Points on a hilly landscape, in no order, each with its height.
A climber steps from a point to whichever of its 2 nearest points has the largest rise for the distance, and stops where none of them is higher. Distance is the straight distance between rows; heights are no part of it.
vomag: [ -2  33  21 -39 -23 -10   5 -28 -11 -10  25 -16 -20   3  27   2  -6 -20
  -6   1  20  17  39]  height 437
vok: [-21  -1 -22 -27  22   2  21 -25  -9  10  20 -27  12   3  14  24  -9  -2
  -9  16   8  -3  34]  height 336
Kapoz: [-26  -1  29 -25  -9 -13 -16 -20   8   0  30 -20   9   4 -13  33   3  15
  -8  33  29  16  41]  height 416
zapa: [  3 -23  19 -31 -19   8  11  -3  -1  16 -17 -41   0 -20  -5   7  -5  -2
 -15  -1   4 -21  -4]  height 225
Linam: [  0  29 -43  52  38 -13   6   4 -27   4  20  18  11  29  14 -19  21  42
   4  13  -9  -2  10]  height 170
rez: [ -6 -40  27  42   1  -5 -56  12 -10 -13  55  16   7  15   0 -52  13  20
  39  -9 -25  -9 -48]  height 196
mivu: [ 40 -11  17  10 -58   8   7 -41  14  -4  -9 -17 -15 -39 -34  11 -74 -20
 -20 -35  38  -3  16]  height 151
sorib: [  9 -17   7 -45 -15  10  -5   6  -1   8 -20  -5   7  -9  -4 -47   6  27
  27  39  14 -16 -17]  height 355
nat: [  3  12 -18  13   4  16  23  29   3 -13 -47  22 -25 -16 -29  61 -28 -49
   5   1  44   7 -13]  height 292
Rusi: [-16  -2  48  21 -44 -21  -4   7  21  20  16 -14   9   3  -4   3  -7  -9
 -16  -9 -30  13   1]  height 241
toge: [-22   4  12  62  10 -25  -5  30   4  13  21   6  27  22  -7   3  11   3
   3   3 -17  12  -5]  height 283
dage: [ 28  -7  48 -21 -48   7  -4 -30   0  18  -5 -40 -28 -29  -2  -2 -25  -6
 -10 -12  14 -25   2]  height 192
mafon: [-11  -9 -23 -51  19  22 -17  -6  -6 -29  26  12  31  -9   8 -18  -6  27
   0  71  -5  -6  30]  height 386
zud: [ 39 -23  30   9 -39   2 -15 -37   7   1 -13 -35 -28 -56 -22   8 -44 -18
 -13 -17  39 -33   4]  height 169
ged: [ 28  14  10 -50 -45  -8  19 -49 -20 -25  11   7 -44 -11   0  10 -29 -21
 -22 -30  52  21  40]  height 209
Gana: [-10   0 -18 -55  22 -14  -9 -29   1  -3  12  10 -30  12  14  20  19   9
 -12  40  28  17  45]  height 440
Zoso: [-27   4  32 -31   3  13 -31  13  36   8 -16  -2  15 -16  -3  18 -12   3
  20  18   6 -10  13]  height 598
tilol: [ -4 -18   2  13  11 -11  26 -21   0  24  -6 -20  30  -1   8 -20  -6  -4
  29  13 -12   9   5]  height 247
gisep: [ 28 -30  22 -27   1  27 -16 -13  -7  -3 -21 -19 -11 -19   6 -48   7   6
  45 -15  -7 -25 -45]  height 647
Tebo: [ -9 -23 -27   1  32  40 -16  -1  27  -6  -5 -18  33 -10 -13  -9   6  31
  -6  29 -51 -11 -27]  height 628
Guguv: [-18  18 -20  -3   1 -20  30   1  -6   2   5  19  -4  19  20  21   5 -25
 -11 -30  -4  30  22]  height 476
gozur: [  0 -45 -45 -14   8  52 -28  -5  10 -17  19   6  23  -6  -2 -41   1  47
  10  20 -53 -10 -45]  height 505
roze: [ 24 -31  16  15  23  21  -2  24   5   5 -56  14  13 -22 -22   5  13  -8
  27 -25 -32 -29 -33]  height 371
tekez: [-16   0 -25 -11  10   3  14   5  14 -12 -18  49 -30  42  -6  39   0 -45
  -4 -20  -3  81  -1]  height 180
Nila: [-15  12 -45  16  35   0 -11  13  22 -29  28  40  12   1  14  -3  -8  15
 -34  62 -18   8   5]  height 497
Sise: [  0  19 -10  34  28   6   2   9 -22  27 -10  -4  16  14  -5  16  34  34
   8 -43 -20  -6  15]  height 364
gos: [  2 -10 -20 -44  20  -7   3  -5  14 -12 -23  31 -44 -16   3  40   1 -55
 -23  -8  32  13  20]  height 273
Tuluz: [ -6   3 -28 -35  25  12  17   6  12  -5 -30  20 -15 -20  -2  47 -10 -23
 -23  17  14 -12  17]  height 339
Podir: [  4 -25 -29 -47  -7  43 -23   5  -9  -6   4   0  16  -2   5 -48  -5  36
  26  41 -14 -22 -22]  height 389
Rabe: [-19  19 -21 -44   5 -19   4 -13 -12  -9  26  -3 -35  25  37  -8  21 -17
 -19  20  12  18  28]  height 516
rit: [-24   8 -30   3  30 -29   3 -19  25 -10  34  18  -6  25  13   4   5 -13
  -9  29  23  41  27]  height 619
pulu: [ 39  25   7  22 -33  -2  22   3 -35   0 -22  -9 -10 -21  -9  -3   6  -9
 -14 -66  10 -34   0]  height 80
mav: [-11 -20 -22 -11  31  33  -5  -9  30  22 -24 -33  19 -13  -8  24  -9  22
  -9  24 -21 -14  -7]  height 521
Reku: [  1  -3  17  39 -17  -5  -4 -19 -11  26  24 -55   3  23   0 -13  11  14
   3 -32 -11  11 -15]  height 357
fotu: [ -9  -5 -13 -21  15  24   9  10  24  22 -42 -16  -5  -9 -21  47 -14  -1
  -4  28   8  -5   0]  height 426
zabo: [-11   2  -3  56  34 -14 -17  24 -17   0  56   1  27  17   0 -14   0   2
 -15  10  -7 -26 -18]  height 303
lil: [-12 -13 -31 -22  19 -12  -2  -7  24 -16   4  38 -28  34  -4  16  20 -48
 -22  12  -1  74  16]  height 204
gid: [ 15 -24  23  22 -17  15 -58  13 -44  -4  43  12  -3  23  16 -51  19  34
  63 -22 -34  -1 -35]  height 178
Nud: [-28   0  15 -50  16  17 -30  -5  11  -8   7  -9  15 -14  -9  35   0  19
   1  32  11 -17  40]  height 486
rufe: [-15 -14 -24 -44   9 -13  20 -37  -3  10   9   2 -19  11   7  35 -18  -4
  -7   8  41  32  48]  height 375
tapaf: [-23  17 -21   4   2 -22  20 -20   1 -15  47   8   4  32  14   2  -2 -24
 -12 -19  19  55  22]  height 546
ziv: [ -7  42 -21  27  19 -22   7  -3 -21 -11  30  10  -1  37  28 -16  32   7
   3 -12   2  15  18]  height 185
resur: [  6  10   5 -13 -22 -15  34  -9  14  -1 -28  24 -16 -11  -5  26 -38 -31
  -4 -26  38  27  17]  height 287
dutuz: [ 17 -47  36   2   3  -7   9   2   6  -9 -19 -15   4 -11 -21 -17  34   0
   8 -24 -51   4 -43]  height 297
sona: [ 24   8  -6  38  -6  -1  21  28   1  -3 -55  21  -4 -26 -18  24 -14 -34
  16 -23  32 -16 -20]  height 289
ladi: [  0   4  -1  24  -7  -1  36  45 -29  16 -26  15  14  19 -26  35  24   1
 -13 -32 -25  12   9]  height 363
gal: [  6 -23  52  26 -13  -4 -45  -7   3 -32  54 -16   4   7  -5 -54  23  12
  16 -15 -30   3 -46]  height 210
Depu: [  0  33 -34 -35  39  19   1 -13  -7  -1 -14   4 -16  -9  40   4  -2  -4
  10  -3   6 -34  15]  height 594
pozi: [-21  28  17 -19   8   2  -7  24  33   1 -30  30  -9  -2   6  26  -3 -15
  13  14   3   7   8]  height 495
Nopa: [ 10  37  34 -24 -35  -4   1  -3 -13  -8  -2   1 -15 -13  30 -15  -7 -11
   1 -15   3 -17  18]  height 376
buse: [  1   2  53  27 -37 -12 -26   7  -9 -10  35 -10  16   6   4 -35   9   5
   3  -9 -35   0 -10]  height 224
Zinit: [-32   0   6   7   6  -7  -3 -10   8  14  43 -40  21   7   5  11 -12  -5
  -7  14  10  13  21]  height 379
rero: [ 30 -15  -1   2 -11 -10  15  12 -43  19 -30 -18 -17 -22  14 -27   3  -2
   7 -14  11 -50 -31]  height 58
nub: [ 27 -13  30  12 -55  13  21 -20  18   5 -23 -13   3 -23 -40  19 -48 -21
 -17 -48   1  13  -7]  height 133
fide: [ 18  49   5  19 -14 -23  20 -23 -35  -1  16  14  -5  25  29 -14  10  -7
  19 -40   0  21  29]  height 203
Rar: [ -5 -27 -14  38  22   9 -31  18 -28  -8  59 -13  18  23   5 -42  10  27
  -4  23 -23 -29 -44]  height 330
Tumo: [-11  14  22  55  -9 -19 -23  -6  -5  16  57 -37  -3  21  14 -16 -10   7
  -1   1  10  -1 -18]  height 331
pibi: [-17  29  10  15  10 -11 -31   1   0  -2  59 -16  -3  16  15 -26 -12  11
  10  36  35 -13 -13]  height 305
Tet: [-22   4 -33  -1  37 -13   5   4  30 -23  11  36   8   8   5  14   0 -15
 -12  59 -10  37  26]  height 553
Dapo: [ -3 -13   0 -27 -10  19   0  29  -4  10 -19 -19   3  -3   1 -10  13  12
 -14  -1 -22 -33 -26]  height 266
ran: [  1  16  33 -17 -42 -17  16   2  12   3 -17   8 -11 -25  -3  16 -22 -28
 -11  -5  15   0  23]  height 326
fep: [ 38  -3  17  33  -3  -9  18  21 -15   4 -55  20  16 -27 -20  -9   9 -15
  22 -35  -1 -25 -13]  height 324
duk: [ -4  -7   5 -10  -5  -9   3   4  15   2   2 -19  21   6 -18 -33  11  21
  -1  49  13   8  -4]  height 407
zigun: [ 12  15  24  48 -10  -5  -1  -8  -1  27 -11 -13   8  13 -15  -7  23  24
  10 -52 -14  13  -6]  height 387
ginud: [ 21 -14  37 -14 -15   6 -16  -5  26  14 -41 -12 -20 -27 -15 -24   4  10
  23  -6  13 -21 -37]  height 496
Regug: [ 20 -10  -8 -42 -22 -21  32 -20  -9 -22 -18  25 -25 -20 -19  20 -23 -32
 -18 -16  67  21  28]  height 249
Sefuf: [ -6 -17   3 -54  10 -11  -8 -19  20 -16   3  29 -32   6  -6  23  26 -44
 -23   4  19  51  40]  height 229
rola: [-19  -9  14  24  -9  -8   8  25  17  31 -12  -3  13  12  -9  23  -4  -4
   7  11 -27  20  -9]  height 263
naf: [ 28  -3  -2  45 -44 -18  16  12 -23 -13 -20  -6  -9 -39  -7   5 -23 -31
 -20 -43  31 -32 -10]  height 96
kupip: [-10  19 -58  26  31  -5  24  -9   7  15  -4   2   9  20  16   3  -2  29
 -10  22  -8  14   7]  height 154
Kiro: [ 20   7  16  25 -55   1  25  18  -1  -1 -31   9 -14 -18 -29  35 -37 -27
 -26 -52  10  -1 -14]  height 115
sike: [  7  25  -8 -46  12  30 -12 -10 -10  -2 -13 -21   0 -12  25 -19  -7   9
  26   3  23 -38   3]  height 420
tofav: [-10  26 -35   0  40  -3 -30  -5 -10 -29  58  13  -5  16  32 -25 -11  11
   1  58  23 -10   0]  height 275
Beke: [-13  15 -12  32  22   5 -27  49   0 -18  17  28  30  23 -11 -17  31  38
  -4   7 -28 -12  -9]  height 412
Taf: [ -7  11   9  -2 -21  -2  18  33 -23  16  -9 -11   0   4  -1   8  25   4
 -26 -31 -20 -23  -6]  height 314
rem: [ 17  19   4  15 -25 -16  40 -24 -20  11  -6  -3  20   9   4 -26  -5  -1
  22 -20   3  20  14]  height 223
vopop: [ -4  -8  -8  16  11  12 -22  11 -10   5  14 -14  12  19  10 -41  22  37
  16  14 -21 -17 -35]  height 365
vozop: [  2  -6  14   0  -4  25  14  23  23  12 -48  -2  -4 -13 -38  59 -24 -33
  11  15  15   6 -17]  height 353
Zudef: [ 22   0  42  22 -23  -3  -4 -20  23  18 -30 -17 -18  -2 -14 -19  18  19
  16 -42 -21   2 -32]  height 423
fakop: [  4 -50   9   3  13  -6  20  -6  10  17 -27 -19  24  -9 -15 -15   9  -2
  15  13 -31   6 -25]  height 269
mep: [-15  10 -25  29  25 -19  26  26 -21   3  -3  38  12  26   5  34  22  -1
 -11 -17 -34  23  29]  height 414
Zizev: [ 31   4  -3  10 -25 -11  18  -3 -42  -7 -16 -19 -22 -36  23 -10 -25 -31
  -1 -19  43 -45  -3]  height 79
Vamol: [-19  46  14   4   3  -7 -19  18  13   4 -14  33  -7   9  25   8  17   6
  13 -23 -11  -6   6]  height 424
sizut: [-15  26 -30   4  33  20  -4   7 -11  14  -5   1  11   6  32  13  13  19
  -2 -17 -28 -33  12]  height 430
Rukuf: [ 17 -36 -14 -17  31  38 -14  -3  13  -2 -37  -9   4 -23  -9 -17  10  18
  26 -15 -28 -37 -44]  height 466
sapod: [-21  14 -71  22  33   2  26  -9  13  -5  14  17   0  33   5  30  -2   9
 -39   4 -16  42   5]  height 137
bokek: [ 14 -33  14  11  10   5 -10   6 -10  -6  -5  -8   4  10 -11 -39  47  33
  18 -16 -45  -6 -36]  height 327
seb: [-22 -15  -4  -6  11  -8 -14  14  14 -16  35   5  32   1 -11 -18  -6  17
 -10  76   2  -2   7]  height 443
Rifu: [ 10  -5  34 -44 -31 -19   7 -17 -10   1 -11   8 -16 -26  -5  20 -13  -6
  -2  20  42 -10  47]  height 285
Puvo: [-22  18 -35  22  24  23 -21  42  25 -21  16  32  24  11  -2  -3   1  34
 -18  44 -35  -1 -20]  height 451

Where does a climber stop that starts at each point below?
Kiro -> rit
pibi -> gisep
rez -> vopop
gid -> vopop
Linam -> vopop

Call two points neighbours if one is among the 2 nearest of the other. Go from one point of each pair to the other, from neighbour to neighbour, staying as high as possible. Name the lowest point that can't be avoided.
Zoso / gisep -> Sise
Rabe / Depu -> vok
rit / Depu -> tofav
Zoso / Depu -> Vamol
